Each row is a point on a tangle of strands that fork, close into loops and nearly touch. The rows are in no order.
Two points are linked if the straight distance between their rows is under 146. Some points are linked to none.
<367>: 66	7	16	-13	20	28	19	38	30	-8	20	26	-8	9	5	12	19	-11	-2	-23	10	-14	-57	8	-28	-17	6	32	-9	16	-10	-21	17	0	17	14	-10	54	7	-38	4	18	40	-6	69	4	-2	0	-25
<766>: -50	-18	36	-20	21	-3	-20	23	2	26	22	-3	-2	-22	-27	-1	-4	-33	10	11	-7	-22	-50	26	-5	-1	14	-31	-13	-24	-4	-30	-31	2	24	3	11	11	-1	21	48	-32	35	1	-18	-38	2	10	14
<1028>: -14	-24	-18	1	-42	-8	20	-12	3	0	-8	-40	-1	-26	9	-11	-37	11	34	21	-15	6	32	3	-16	23	-9	6	22	24	12	20	9	5	8	-24	-19	-27	8	26	14	-22	-27	-3	-37	13	10	8	18
<1070>: 57	-36	57	2	-12	21	39	21	17	-28	-11	-35	10	-26	-18	13	-47	-35	12	-18	-54	6	-52	-35	-27	54	34	4	18	17	3	-46	-11	-6	19	-21	-36	23	2	-42	-5	-12	1	16	10	15	27	54	10
<181>: -6	19	45	2	9	15	-4	-9	-35	58	27	31	-8	13	-8	2	16	22	18	19	2	-14	-34	36	-11	-25	5	-25	-61	-32	0	-30	8	-9	19	41	22	19	15	12	5	-39	7	-25	-20	8	19	-48	-16
<307>: -31	26	-45	16	-3	-8	-16	-24	-24	34	-2	48	-28	28	37	5	-3	43	-23	13	26	4	48	49	1	-12	-3	-15	18	2	15	-7	19	20	-47	-1	-9	22	11	-41	3	0	-25	-28	-9	0	-27	-28	10
<298>: 27	-29	-8	-39	16	3	-7	35	29	-12	-36	-19	26	-42	-4	10	4	-20	-19	-29	8	13	-13	-30	17	4	22	33	29	14	-25	27	14	-17	-11	-22	-4	22	29	15	-29	4	-17	13	13	-12	-3	20	-9
<69>: 26	-27	15	-34	15	28	-7	31	43	-2	-11	3	21	4	-35	31	6	-3	1	0	38	-24	-42	2	-20	-18	4	3	0	20	-23	-21	-23	-18	9	10	19	45	24	-31	10	-23	42	4	38	-9	4	7	-5
<500>: 9	-8	66	5	9	15	23	13	7	11	17	-49	7	16	6	0	5	-36	10	-6	-24	6	-45	-7	-31	30	29	11	-44	-42	-12	-31	19	-4	28	12	8	-5	-10	-7	44	1	25	35	13	-20	23	-22	-9
<678>: -7	17	18	23	18	32	21	-20	-6	-26	-30	9	-8	35	-40	-6	-22	23	-23	-23	1	-9	-11	-6	2	-25	-10	-4	17	-3	-6	-40	-53	-35	-25	28	13	46	10	-21	-37	-5	-10	-25	17	31	-1	22	16
<581>: 39	56	-14	21	55	-9	29	0	-51	-13	-4	22	-52	-8	-30	10	8	17	-40	-35	-11	44	-19	-30	43	-31	-21	-2	-2	10	28	25	7	-2	-15	48	-17	32	-5	9	-35	58	-15	-15	34	34	17	8	-7
<617>: 14	-20	-34	-32	-44	-5	17	34	22	12	-38	-42	62	-18	26	26	4	31	10	-3	2	-19	32	-2	-53	31	6	28	-5	46	-40	18	15	-12	6	-24	-7	-54	29	-8	12	11	13	9	-9	24	31	-3	-25
<110>: 2	22	-17	-24	17	23	-34	-12	-5	-5	3	32	-14	8	26	-42	70	-2	34	18	-13	-29	18	22	30	18	-9	32	11	38	5	-12	1	2	-11	-8	0	-21	-1	-18	-37	-31	1	-70	-32	-12	46	-24	-18
<962>: -44	10	-43	-29	-5	29	22	12	10	31	24	29	-18	52	48	8	-30	19	-16	-7	25	-25	8	50	-24	-41	-23	6	-29	32	11	-5	-8	-25	12	10	-39	-40	3	-22	20	-5	4	-55	4	26	-33	9	-8
<877>: 28	60	-14	24	30	-3	11	-14	-36	-24	32	33	-24	2	-52	5	31	2	-15	-4	10	23	-27	-31	42	-20	-41	-5	-10	-14	49	27	-6	2	1	33	24	18	-27	9	-32	48	-6	42	25	13	26	3	-15
<382>: 0	-55	2	3	-28	-31	-59	17	48	12	4	1	24	-27	-8	27	6	5	2	-24	44	-3	-25	-20	27	6	7	27	41	-43	-7	25	3	-10	-8	-10	11	31	3	35	-5	14	-10	50	0	-24	4	-14	-17
<928>: 16	-14	-2	-20	-21	20	41	48	20	-52	-19	-23	-5	11	6	-50	-40	-15	-14	-24	-52	-37	47	0	-16	28	0	17	17	26	-25	-22	-7	-12	-14	-57	-1	-28	-19	-30	8	-4	-34	-45	-19	4	10	39	18
<1078>: -36	-1	-12	-4	5	-2	56	-15	-29	14	-25	-6	-13	-14	9	-18	-21	-2	-25	23	9	23	69	21	-12	8	14	-32	22	26	-11	16	8	-21	-35	-22	-29	-21	20	-20	-24	-18	-29	-28	-27	-7	-40	22	44
<630>: -8	19	-15	-41	4	8	-26	24	2	0	-7	29	25	-21	24	-9	85	-2	7	-1	-1	-23	28	3	32	27	26	41	17	19	0	8	29	-12	-28	-28	-12	-36	8	3	-49	2	-13	-23	-43	-24	33	-31	-27
<783>: 4	48	47	22	6	16	20	9	-29	26	37	25	-11	17	-37	-3	-19	12	12	16	-29	0	-38	-1	-42	-12	17	-31	-32	-11	17	-49	-13	11	20	50	-1	26	12	-19	26	-2	21	-14	4	9	24	-20	-31
<879>: 8	24	-53	-4	26	-30	27	-7	-43	12	-22	11	-24	-27	35	27	-23	33	-31	9	8	41	52	12	-5	-16	2	-30	12	65	10	51	3	14	-17	41	-53	4	15	0	9	52	-8	-39	15	36	-7	0	24
<820>: -32	5	-36	-43	15	15	-5	1	-3	45	0	34	-24	-6	31	-7	1	18	9	23	26	7	9	51	11	-37	-5	-5	-16	41	11	25	-6	-5	-9	12	-25	-25	33	-1	-2	-20	2	-65	-6	11	-27	18	4
<1138>: -43	-52	44	-1	-27	-9	5	12	11	12	16	-24	1	-18	-25	4	-22	-23	25	25	-15	-4	-23	24	-23	10	20	-26	-8	-48	24	-22	-7	-13	19	-7	1	-10	-2	37	15	-30	8	22	-43	-3	-3	22	25
<196>: -19	9	-18	14	5	-10	-3	24	19	1	14	22	-1	-18	-9	4	-26	4	-11	2	-18	-11	1	10	-35	22	17	-13	47	19	32	-24	-14	20	-17	-16	-26	45	8	-39	19	13	13	2	9	-22	-4	38	15
<447>: -14	45	18	53	26	13	1	4	-33	-8	49	14	-11	30	-31	-3	0	13	-13	-12	-22	-26	-31	-4	-14	7	-22	-39	-3	-15	34	-47	-41	12	15	35	-6	21	-25	-12	37	22	27	20	13	-18	45	-8	-7
<1085>: 24	-17	46	16	42	19	35	17	29	-19	20	-44	-9	42	44	-5	-6	-19	17	-16	-32	1	-33	-25	-48	16	1	10	-19	-3	0	-12	-8	0	39	30	-7	-13	-11	23	27	12	46	0	33	10	21	-23	-29
<822>: 28	-52	31	-32	7	29	-16	20	26	4	-19	-40	50	-32	-30	25	20	-18	19	-1	34	-14	-48	-3	1	25	0	17	-3	10	-36	-9	-25	-37	21	-9	6	16	33	4	8	-44	25	28	9	-12	37	-10	-13
<772>: -9	53	-6	22	10	-14	2	16	-21	-9	8	3	-15	-5	-21	0	-42	11	-27	-10	-33	-12	1	-14	-19	14	-18	-28	27	14	22	-25	-37	26	-13	18	-10	30	-16	-3	36	37	4	13	11	-3	31	9	14
<175>: -2	11	-18	-11	-32	-23	7	-3	-22	13	9	-30	-3	-25	7	8	-13	25	20	-9	-28	-12	19	-16	23	14	3	11	0	12	0	13	26	17	15	-10	-26	-47	-25	54	14	9	-41	-1	-49	20	41	-27	-6
<1015>: 3	-19	2	-1	-8	-8	-21	4	43	-6	9	15	9	-3	2	-11	-24	7	0	17	-31	22	-1	1	-25	21	51	-1	28	-15	17	-37	29	23	-26	-38	-40	57	24	-53	-2	-8	-14	8	7	-19	-42	24	-10
<234>: 78	18	0	-16	33	23	16	23	9	-2	11	30	-9	-21	8	14	20	-22	9	2	-11	27	-31	-12	-10	-15	22	13	-2	41	10	6	36	-3	10	0	-24	50	37	-65	-12	-3	17	-21	54	-7	-29	30	-22
<169>: 35	7	7	14	-1	-18	-4	5	-13	9	-21	7	27	-66	-9	41	14	0	-5	9	7	34	-9	-47	-18	39	10	-10	52	13	11	23	0	5	-26	2	2	41	28	-20	-12	24	2	73	-2	-30	16	17	1
<349>: -20	-14	-61	-7	-17	-32	7	-20	-30	18	-24	3	7	-32	25	34	-5	31	-7	17	37	40	63	-7	14	-13	3	-14	20	51	6	64	15	-8	-22	14	-30	-22	20	14	-18	42	-15	3	-17	13	-27	-12	2
<419>: -59	31	-28	3	3	-26	-81	-51	-12	3	1	28	12	27	7	-6	10	5	8	9	-2	-16	48	16	48	-13	-23	-7	4	18	-5	-14	-40	47	-8	6	35	-38	-38	-10	37	-4	7	-27	-38	-21	9	-17	-15
<1093>: 12	-28	-50	-20	-78	3	-16	3	8	-18	-28	-40	62	16	25	-10	11	21	19	-6	15	-16	48	1	-29	37	-10	33	-24	22	-34	27	30	-8	-3	-53	-3	-86	-2	-38	0	13	-16	8	-42	17	38	-11	-28
<653>: 17	34	10	1	27	30	44	10	-28	-37	25	13	-5	15	-44	-9	32	-13	-23	-29	-25	2	-50	-43	28	-14	4	9	-16	-16	9	-10	-23	-28	9	21	1	2	-25	6	-23	34	6	27	32	0	17	17	-22
<134>: 1	8	-34	29	-16	-23	-12	-13	-6	-23	-15	-31	20	-12	-17	5	-25	5	-12	-21	-1	27	21	-55	13	14	-17	11	27	7	9	47	-8	1	12	8	-18	-27	4	35	-20	43	-26	41	8	27	-8	-17	-24
<374>: -5	-14	40	9	-8	27	9	0	6	3	14	32	0	46	8	-14	64	-12	18	26	15	-50	1	43	-37	6	-24	-11	-19	-17	-10	-31	4	-25	-11	4	41	-12	-10	-3	-35	-41	36	-28	-8	-19	21	-6	25
<1129>: -32	19	-8	6	4	-40	-68	-17	2	-9	-11	3	-3	11	21	-12	-33	42	3	7	-25	-23	41	15	23	1	-12	3	28	1	3	-46	-22	58	-28	4	18	27	-38	4	37	-7	-5	-35	-37	-6	7	-21	-9
<124>: 13	-12	-41	-41	-33	-12	11	23	9	1	-46	-6	47	-4	20	32	2	14	-18	4	28	-9	44	-4	-28	-26	-9	10	-13	42	-47	33	12	0	-7	-7	16	-39	14	-11	9	15	29	11	23	17	-18	-8	1
<605>: -48	-18	5	2	-56	-13	-11	-4	18	19	32	-23	25	-17	-38	15	-17	-4	23	10	15	-2	-12	-11	-6	-2	9	-11	-13	-38	9	14	-7	-26	50	-18	-24	-37	9	33	30	0	-12	42	-22	2	17	-2	-14
<621>: -24	-19	-7	-17	-25	11	30	-13	-1	41	-10	-31	-11	-14	24	1	-47	15	-1	26	-1	22	33	21	-16	9	26	-12	-4	0	-12	4	27	-19	-6	-32	-39	-21	23	-6	25	-31	-44	-19	-35	-10	-39	10	29
<727>: -12	32	-25	6	62	-5	-3	-11	-35	32	18	50	-55	13	43	7	10	9	-44	-39	21	7	0	26	76	-41	-9	-2	-19	-23	25	10	37	15	-30	-17	-18	9	-4	20	-28	20	-60	-24	-11	-2	-20	-34	-2
<790>: -13	-34	14	-8	9	27	12	-29	13	12	-38	-20	3	15	-11	16	-20	-1	-16	0	37	10	-2	-2	4	-14	0	4	0	-12	-22	13	-21	-45	-9	4	13	8	30	17	-25	-45	-15	-8	6	15	-43	20	28
<180>: -42	21	-54	14	-3	-37	-62	-56	-23	10	4	36	12	10	10	11	3	5	7	0	37	22	44	-9	52	-22	-42	5	12	10	8	29	-10	35	-13	6	16	-36	-21	9	15	32	-8	6	-14	-16	-26	-18	-17
<36>: 2	-65	-33	-6	-27	10	-53	13	67	-24	8	-14	28	13	-19	-5	-8	5	12	-26	26	-13	-22	-21	7	18	-1	39	43	-15	-10	-10	-18	-8	19	-25	-7	21	7	4	5	4	-3	21	15	1	-4	12	-26
<920>: -25	11	-7	27	36	-12	-41	-19	14	-34	16	-1	-48	19	20	-27	-8	-8	29	-11	-5	-2	3	-6	23	-12	-65	-18	6	20	31	17	-56	51	33	25	23	-6	-32	25	23	2	28	-11	9	-7	7	14	-7
<713>: -13	-13	-28	-8	5	-11	-12	7	22	19	-1	22	-2	23	47	-2	3	24	-26	-16	-8	14	23	11	-9	6	54	22	29	-29	10	-28	50	-5	-38	-20	-40	34	18	-30	-25	-4	-29	-16	-1	-13	-48	-14	-17
<19>: -34	29	-1	2	10	4	-5	-6	-11	-6	15	27	-5	52	20	-16	41	-2	-4	4	-10	-48	22	30	0	-8	-19	-4	-22	-8	-20	-40	-17	1	-17	10	43	-35	-37	5	4	-4	28	-28	-10	-8	31	-29	6
<362>: 42	-43	10	6	4	-12	47	46	41	-25	-7	-55	9	17	47	12	-7	-12	-13	-40	-24	-12	-19	-17	-39	28	14	43	-14	-19	-14	3	29	-10	33	15	-23	-16	-16	47	2	32	11	22	40	21	21	-11	-14
<800>: 37	-23	56	-3	-55	21	21	1	25	0	7	-59	4	13	-16	-23	-22	-4	41	26	-3	-15	-31	25	-17	-1	1	16	-79	-8	-43	-7	27	-4	54	-7	-8	-43	-29	-23	55	-25	0	-9	16	21	37	-14	-16
<166>: 15	-1	49	38	21	26	34	-27	-17	21	23	3	-4	-6	22	-2	48	-40	29	32	1	23	-27	-2	-33	22	0	-8	-31	-21	2	26	25	-10	15	-11	14	-10	36	-19	-9	-23	13	45	17	-19	2	-4	6
<654>: 26	18	-15	12	15	-7	-17	-13	-9	1	-8	-11	11	-53	-22	22	1	6	2	-15	14	46	-9	-59	9	18	-21	3	43	27	14	52	-17	-1	18	26	-21	14	19	17	-5	32	-15	43	8	-11	23	0	-26
<757>: 17	-34	-50	9	-32	-2	-38	3	44	-42	-8	-28	28	5	-24	-6	-38	19	1	-53	16	7	-5	-46	16	-8	-8	40	28	-4	-2	20	-18	3	31	-4	-20	-9	-7	22	-13	44	-22	23	15	38	1	-3	-40
<331>: -55	17	-9	-14	12	22	-60	3	2	12	18	23	9	-4	-51	-15	-5	-11	-17	4	1	-12	-26	14	24	-27	8	-41	9	-13	-5	-46	-72	-10	14	20	14	21	3	-17	45	-15	26	-14	0	-31	-8	19	-5
<108>: 7	-3	-6	-31	-8	-19	14	22	18	-8	-25	15	29	-1	5	23	35	-21	-25	1	21	-26	17	9	-16	-26	8	1	-1	-3	-18	25	5	9	-33	-7	47	-11	-3	14	-19	11	43	16	43	-3	-33	4	12
<48>: -54	6	-17	2	-12	-32	-79	-24	-3	6	9	29	5	-17	-54	-10	12	-9	14	20	9	-15	21	25	57	-40	-16	-33	15	-14	17	-17	-46	19	-5	12	23	-9	-32	33	1	-12	-4	-27	-39	-15	1	1	9
<929>: 9	24	-26	-13	-4	-30	39	11	-24	-3	-13	2	-11	-9	32	19	4	23	1	-3	-22	-29	40	12	8	-11	-15	5	-8	46	0	12	27	24	-9	8	-12	-32	-22	56	-13	25	-12	-30	-18	49	31	-19	15
<616>: 9	-20	60	-2	8	23	46	-2	-38	47	8	3	-29	2	22	6	-7	8	32	27	-4	-2	-36	22	-41	-16	26	-16	-52	-24	9	-16	13	-16	20	42	15	-7	29	37	-17	-41	18	-27	-30	26	-4	-9	5
<847>: 8	-29	14	31	11	-17	0	-14	15	-38	-17	-47	-50	32	31	-36	-67	4	10	-15	-21	2	14	-18	3	2	-35	9	21	-9	26	4	-21	30	12	23	13	15	-31	49	-16	-12	0	-11	-2	32	-22	20	5
<1014>: 50	1	47	-11	20	1	-17	19	-13	-17	-6	8	14	-52	-39	8	3	-29	5	0	-24	33	-41	-43	-17	41	18	-12	35	5	31	-12	-2	20	-4	-9	0	71	1	-41	-8	23	24	53	1	-35	11	32	5
<28>: -30	28	-18	1	18	-1	-29	-4	-15	47	11	43	-10	-10	4	-2	8	25	-30	8	9	24	9	27	21	12	36	-15	24	-10	14	-17	18	-10	-40	-22	-32	36	29	-43	-3	-12	-33	-13	-2	-37	-32	-15	-10
<754>: 28	31	-34	12	-20	-6	18	-13	-50	41	15	18	-20	11	-10	31	-15	32	-36	-3	55	38	6	9	16	-44	-16	-15	-24	-2	11	48	40	-21	-11	20	-13	22	14	-19	-13	30	-36	21	27	35	-30	-45	7
<519>: -2	-5	1	5	-9	-17	-30	11	9	-41	7	-19	-7	19	-14	-29	5	-14	-16	-32	-15	-54	-1	8	43	2	-13	19	1	-47	-17	-29	-5	19	-4	-17	48	0	-68	40	7	-6	-6	13	-27	-12	18	-20	20
<625>: 23	-48	41	-21	-34	24	-7	21	35	-10	0	-61	40	-23	-31	5	-3	-17	41	13	14	-14	-49	-4	-12	13	-6	6	-40	12	-43	-2	-15	-27	53	-4	8	-13	-8	1	55	-25	19	18	10	3	56	-9	2
<858>: -25	12	-11	-4	5	-32	39	8	4	-18	-12	14	-7	2	8	11	1	-2	-22	8	-12	-20	30	17	-29	-24	-9	-18	-6	12	13	19	-5	13	-9	23	4	-25	-15	42	-11	27	32	-12	19	26	-19	13	10
<528>: 41	27	0	33	13	28	42	5	-22	-21	19	-14	3	-11	-35	-3	5	-28	-20	-9	-19	26	-42	-54	-2	27	6	-11	0	3	9	4	-22	-25	20	-8	-21	0	4	-30	3	18	-4	49	41	-7	6	33	10
<552>: -73	-13	-25	14	6	-17	-39	-8	28	6	10	-21	12	7	38	-8	-10	-3	10	1	-23	-3	27	18	-19	37	1	3	40	-13	-6	-17	-18	20	-8	-20	-13	-1	5	15	49	-19	13	-8	-26	-46	-31	28	14
<529>: 23	15	15	-7	-4	16	-8	5	0	-21	40	-25	3	13	-15	-15	16	-22	20	-9	-4	-15	-49	-2	3	-12	0	25	-48	-26	-25	-7	15	15	54	16	10	-9	-29	9	34	1	20	14	17	-4	47	-48	-31
<868>: 21	36	-44	-22	9	4	19	1	-48	31	-13	31	-30	-10	-4	36	-23	44	-23	3	41	38	11	15	10	-49	-5	-29	-13	43	13	30	6	-9	-10	42	-25	22	36	-14	2	33	-1	-35	29	48	-4	-7	8
<639>: 19	37	-22	6	33	-13	19	-20	-40	7	-6	19	-56	10	10	0	4	29	-24	-30	10	25	13	-10	57	-31	-3	-6	-12	10	25	26	40	13	-6	26	-26	7	-4	38	-41	34	-43	-34	-3	45	-4	-27	1
<438>: -38	10	-42	22	11	1	28	-8	-2	36	29	21	-27	29	48	-12	-54	28	-7	-9	-9	4	12	35	-18	-17	-7	-17	-9	-7	34	-14	13	7	13	-1	-54	-1	10	4	11	0	-20	-38	-8	19	-51	14	-9
<311>: -11	21	-6	3	14	22	61	-9	-16	-4	-16	8	-17	10	18	-16	-2	-11	-6	15	-32	7	40	6	-20	-3	11	-16	-6	37	-8	2	-14	-8	-7	6	-21	-34	18	-36	-5	-4	-10	-59	3	7	-29	31	12
<549>: 54	-14	72	-2	4	15	18	-2	-7	-5	6	-7	11	-36	-50	28	-24	-45	19	2	-46	55	-58	-45	-11	25	67	-12	4	-1	18	-26	4	11	22	-14	-18	32	5	-52	-16	-1	-9	40	-2	-2	6	40	-3
<389>: 4	1	21	-20	-26	-10	-5	-2	22	-34	-1	-18	21	-13	-41	-13	-2	-13	35	31	-33	10	5	-31	-10	-3	28	-21	-24	11	-4	13	-13	38	34	10	30	-31	-6	23	11	5	24	7	2	19	5	6	-27
<733>: 1	5	18	-5	0	47	23	-31	7	-7	-24	-7	2	38	-16	-10	-14	10	-13	1	-9	7	4	-19	4	-16	25	6	-4	1	-28	-24	-28	-37	-1	-1	0	-9	18	-35	-17	-23	-25	-35	1	16	-32	13	-11
<423>: -58	-37	-10	4	-63	-20	-12	-19	28	21	32	-13	27	-17	1	-1	-4	-23	43	21	28	12	24	7	1	-10	7	-1	-10	-27	7	50	15	-13	22	-50	-34	-61	5	20	3	-11	-26	37	-27	-12	-28	17	-5
<993>: -52	-5	0	-14	-19	23	-47	-20	23	14	31	31	17	0	-52	-7	28	-16	4	11	10	-5	-6	6	22	-26	35	-29	-4	-45	4	-21	-18	-21	12	-17	7	-2	18	-13	1	-29	-2	10	-18	-34	-36	3	-19
<769>: -76	1	-22	28	15	0	-31	-21	13	28	20	16	-23	34	18	-22	-38	6	-9	-7	-7	-2	9	28	7	-3	-15	-21	16	-24	21	-34	-29	8	-2	3	-11	4	11	12	26	-28	-13	-16	-20	-12	-29	20	7
<560>: -47	-24	14	7	-10	0	-34	-18	43	-7	-6	-38	11	38	32	-22	-4	-5	20	-1	-12	-2	18	5	-18	29	-14	14	-1	-28	-31	-16	-17	8	21	0	21	-14	-3	13	48	-21	18	6	-23	-28	3	-12	2
<603>: 2	35	4	18	12	0	12	-24	-26	22	24	38	14	-15	-1	17	50	-17	-12	26	27	21	-8	-7	-1	-16	-3	-18	-30	-22	14	39	24	-7	-8	-13	21	-5	24	-25	-10	14	11	70	31	-24	-29	-3	-9
<31>: 16	18	44	25	18	17	46	-34	-65	31	16	4	-30	0	31	-21	6	-23	43	38	-9	32	-10	1	-30	19	1	-32	-47	-3	9	15	24	5	33	20	21	-14	29	0	-3	-40	4	-3	-10	3	-19	-2	17
<420>: -19	4	-29	31	-10	-40	-51	-36	-10	22	-16	22	-5	31	13	11	-22	60	-2	5	31	-10	57	30	11	-16	-35	-8	44	-4	-3	-23	-17	32	-57	23	25	29	-23	6	3	1	3	-24	-15	4	-12	-26	22
<657>: -14	6	11	10	23	-40	-73	-12	-7	-7	3	41	-9	-39	-43	-25	16	4	16	18	-14	-15	12	15	33	8	-21	-32	34	-13	41	-26	-31	52	-30	12	45	43	-40	15	9	-2	16	-11	-32	-37	16	16	17
<791>: 82	-17	36	-7	-8	12	52	39	1	-30	-44	-35	0	-17	16	4	-21	-11	-3	-19	-26	-1	-22	-17	-28	33	11	25	9	30	-29	-17	18	3	-10	-14	6	23	5	-32	-8	-3	5	-4	22	17	24	16	17
<647>: -7	-1	-5	43	28	7	-4	-27	7	-51	-10	-20	-33	19	9	-32	-41	-31	3	-4	-8	8	17	-31	2	-3	-53	-11	15	13	9	25	-54	16	25	7	31	-1	-15	5	3	-9	18	-6	36	0	-32	29	18
<828>: 27	-32	-5	0	-6	-23	-10	30	36	-38	-21	-28	3	9	26	-22	-8	-23	-13	-29	-13	-24	0	-1	7	23	-9	30	12	-22	-22	8	17	34	-12	-31	29	13	-32	21	-5	4	-1	14	13	-8	-4	2	20
<908>: -19	2	-51	23	-8	-57	-18	-30	-28	15	0	-2	-2	-8	47	29	-10	17	2	5	32	13	66	-15	41	-7	-33	11	10	19	14	56	24	38	-15	-11	-16	-46	-19	44	-7	29	-16	24	-22	12	-23	-39	4
<486>: -19	-17	15	-8	-33	-1	13	-8	-1	39	25	-17	2	-35	18	9	16	-10	19	42	1	19	15	16	-6	14	42	0	-15	-22	-7	22	52	-30	9	-50	-42	-34	30	-5	7	-32	-36	22	-26	-20	-20	-1	3
<222>: 11	-14	13	-29	4	-11	-5	32	24	2	-1	28	6	-32	7	29	45	-4	-25	-24	21	-5	-34	-9	33	-13	24	35	22	-26	3	32	28	-25	-21	-3	7	25	11	34	-47	13	-12	37	5	-11	16	-7	-15
<210>: 18	-40	86	2	-14	0	14	22	28	-3	25	-55	15	32	-18	-20	2	-17	37	13	-17	-15	-42	30	-50	9	7	-7	-71	-55	-30	-33	24	1	40	9	12	-4	-37	-6	70	-18	33	4	-5	7	54	-45	-2
<1044>: 30	5	23	1	7	42	15	-9	-25	-16	-3	36	-30	24	4	-34	56	-6	23	3	-3	-43	-14	29	11	0	-26	25	-4	10	-6	-24	5	-35	-6	7	21	8	-16	1	-54	-33	-2	-54	-11	5	41	-14	5
<199>: -12	32	-16	-4	-14	-12	-34	-12	-23	-10	8	8	1	4	-35	-28	6	-7	-25	3	-6	-19	1	5	59	-33	-22	-5	-8	-29	-1	-15	-9	12	-17	-7	37	0	-41	-1	4	-16	-21	1	-14	-30	-5	-14	20
<186>: -11	-2	2	24	23	-19	-58	2	19	-46	24	14	-19	-15	-8	-19	19	-18	31	-6	-16	-28	-4	-2	12	22	-44	-29	36	0	25	-3	-37	59	9	3	44	19	-46	19	27	24	36	9	-5	-28	28	6	20
<1076>: 50	22	-6	-12	0	6	-2	12	8	3	26	2	-17	-7	-12	4	-7	-13	0	-23	11	8	-56	-2	7	-26	-9	24	-24	-1	0	14	33	13	48	17	-15	14	-8	-4	7	13	4	8	46	4	8	-14	-28
<493>: 63	-48	20	0	-16	-1	61	25	21	-23	-49	-43	14	10	18	23	-16	16	-21	-24	-1	1	-4	-20	-34	26	15	47	-10	-6	-23	6	37	-39	-2	2	-7	-7	-4	19	-33	21	-26	9	25	39	25	0	7
<924>: -3	-1	-44	-36	-31	10	-9	9	-2	5	-9	-18	30	-4	43	-15	34	12	7	-4	8	-7	41	2	14	36	5	48	4	35	-26	17	43	-29	-11	-53	-20	-55	8	-24	-24	-8	-33	-10	-46	-13	29	-34	-18
<41>: 22	38	-10	11	-4	7	30	-5	-41	34	5	36	6	27	12	23	23	18	-51	2	37	20	-3	12	11	-28	15	-1	-37	-31	-18	16	40	-28	-39	-8	24	18	16	-39	-11	11	-17	34	27	-6	-42	-32	5
<160>: -13	-22	32	-15	6	2	29	-1	-25	29	-38	6	-8	-27	-4	12	-6	-11	-9	23	16	-7	-8	19	4	1	21	-21	8	-17	-7	-1	0	-26	-29	2	21	12	20	28	-37	-38	0	-10	-29	-5	-26	19	49
<340>: 13	-52	-1	7	-5	-23	17	3	26	-18	-29	-20	-22	9	36	-13	-37	3	-14	-23	-3	-6	4	8	-9	5	-9	32	23	-36	17	3	25	13	-28	-10	8	27	-20	39	-44	-7	-12	-7	-10	22	-28	16	35
<732>: -47	-31	32	-11	-17	16	-53	-2	51	-5	4	-15	20	14	-14	-20	34	-17	32	22	-5	-20	4	13	-8	24	30	10	-7	-39	-15	-35	-5	-19	11	-32	8	-10	17	-11	18	-48	10	-7	-24	-37	-17	5	-11
<865>: -17	33	-34	5	9	-16	11	-16	-24	-31	-33	10	12	7	-28	8	4	18	-24	5	18	-1	34	-5	9	-23	-37	-25	14	30	-6	20	-36	-4	-26	26	32	-16	-9	12	-32	27	18	-8	13	36	6	9	20
<224>: 26	42	-20	14	14	32	28	-22	-36	-37	-33	13	3	5	-41	-13	18	23	-23	-5	6	24	9	-25	11	-18	-29	0	17	48	-8	6	-30	-25	-29	11	8	13	4	-42	-51	25	-8	-16	11	35	12	24	17
<952>: -15	-22	26	-35	12	-32	-4	37	3	9	-27	-1	12	-28	-3	18	30	-27	-2	13	10	-27	-4	23	-2	16	23	-8	10	-14	-18	-2	-1	13	-37	-8	52	8	1	40	-11	-27	50	12	-2	-25	-16	15	35
<321>: 54	19	24	9	31	29	39	-9	0	-24	3	10	15	-3	-12	2	37	-40	-6	22	-17	28	-31	-45	-10	3	19	-8	-13	21	-2	-2	3	-15	-3	-19	7	11	23	-75	-2	-4	10	31	58	-28	-30	32	-5

A fork is a point with three links, a tip a point with one. Leave the first point through the second and follow the links. Name the first fork or tip that comes.
<349> / <879>: <419>
<757> / <134>: <500>
<769> / <552>: <621>
<19> / <374>: <108>
<605> / <1138>: <820>
<199> / <519>: <48>

A piece is all that can be reached along the links. How many separate loops has the piece of each point below (a circle has one, a figure eight two, a Y none), and how many tips (points with one link)?
<1078>: loops 2, tips 2
<847>: loops 2, tips 0
<382>: loops 1, tips 2

Name the points in between on the shortest way along the links from the first point to the second, in order.
<560> / <311>: <732>, <993>, <331>, <766>, <1138>, <605>, <423>, <486>, <621>, <1078>
<800> / <382>: <210>, <500>, <1085>, <362>, <493>, <791>, <1070>, <549>, <1014>, <169>, <654>, <134>, <757>, <36>
<822> / <727>: <69>, <367>, <234>, <321>, <528>, <653>, <877>, <581>, <639>
<331> / <19>: <766>, <1138>, <605>, <423>, <486>, <621>, <1028>, <175>, <929>, <858>, <108>, <124>, <617>, <1093>, <924>, <630>, <110>, <1044>, <374>
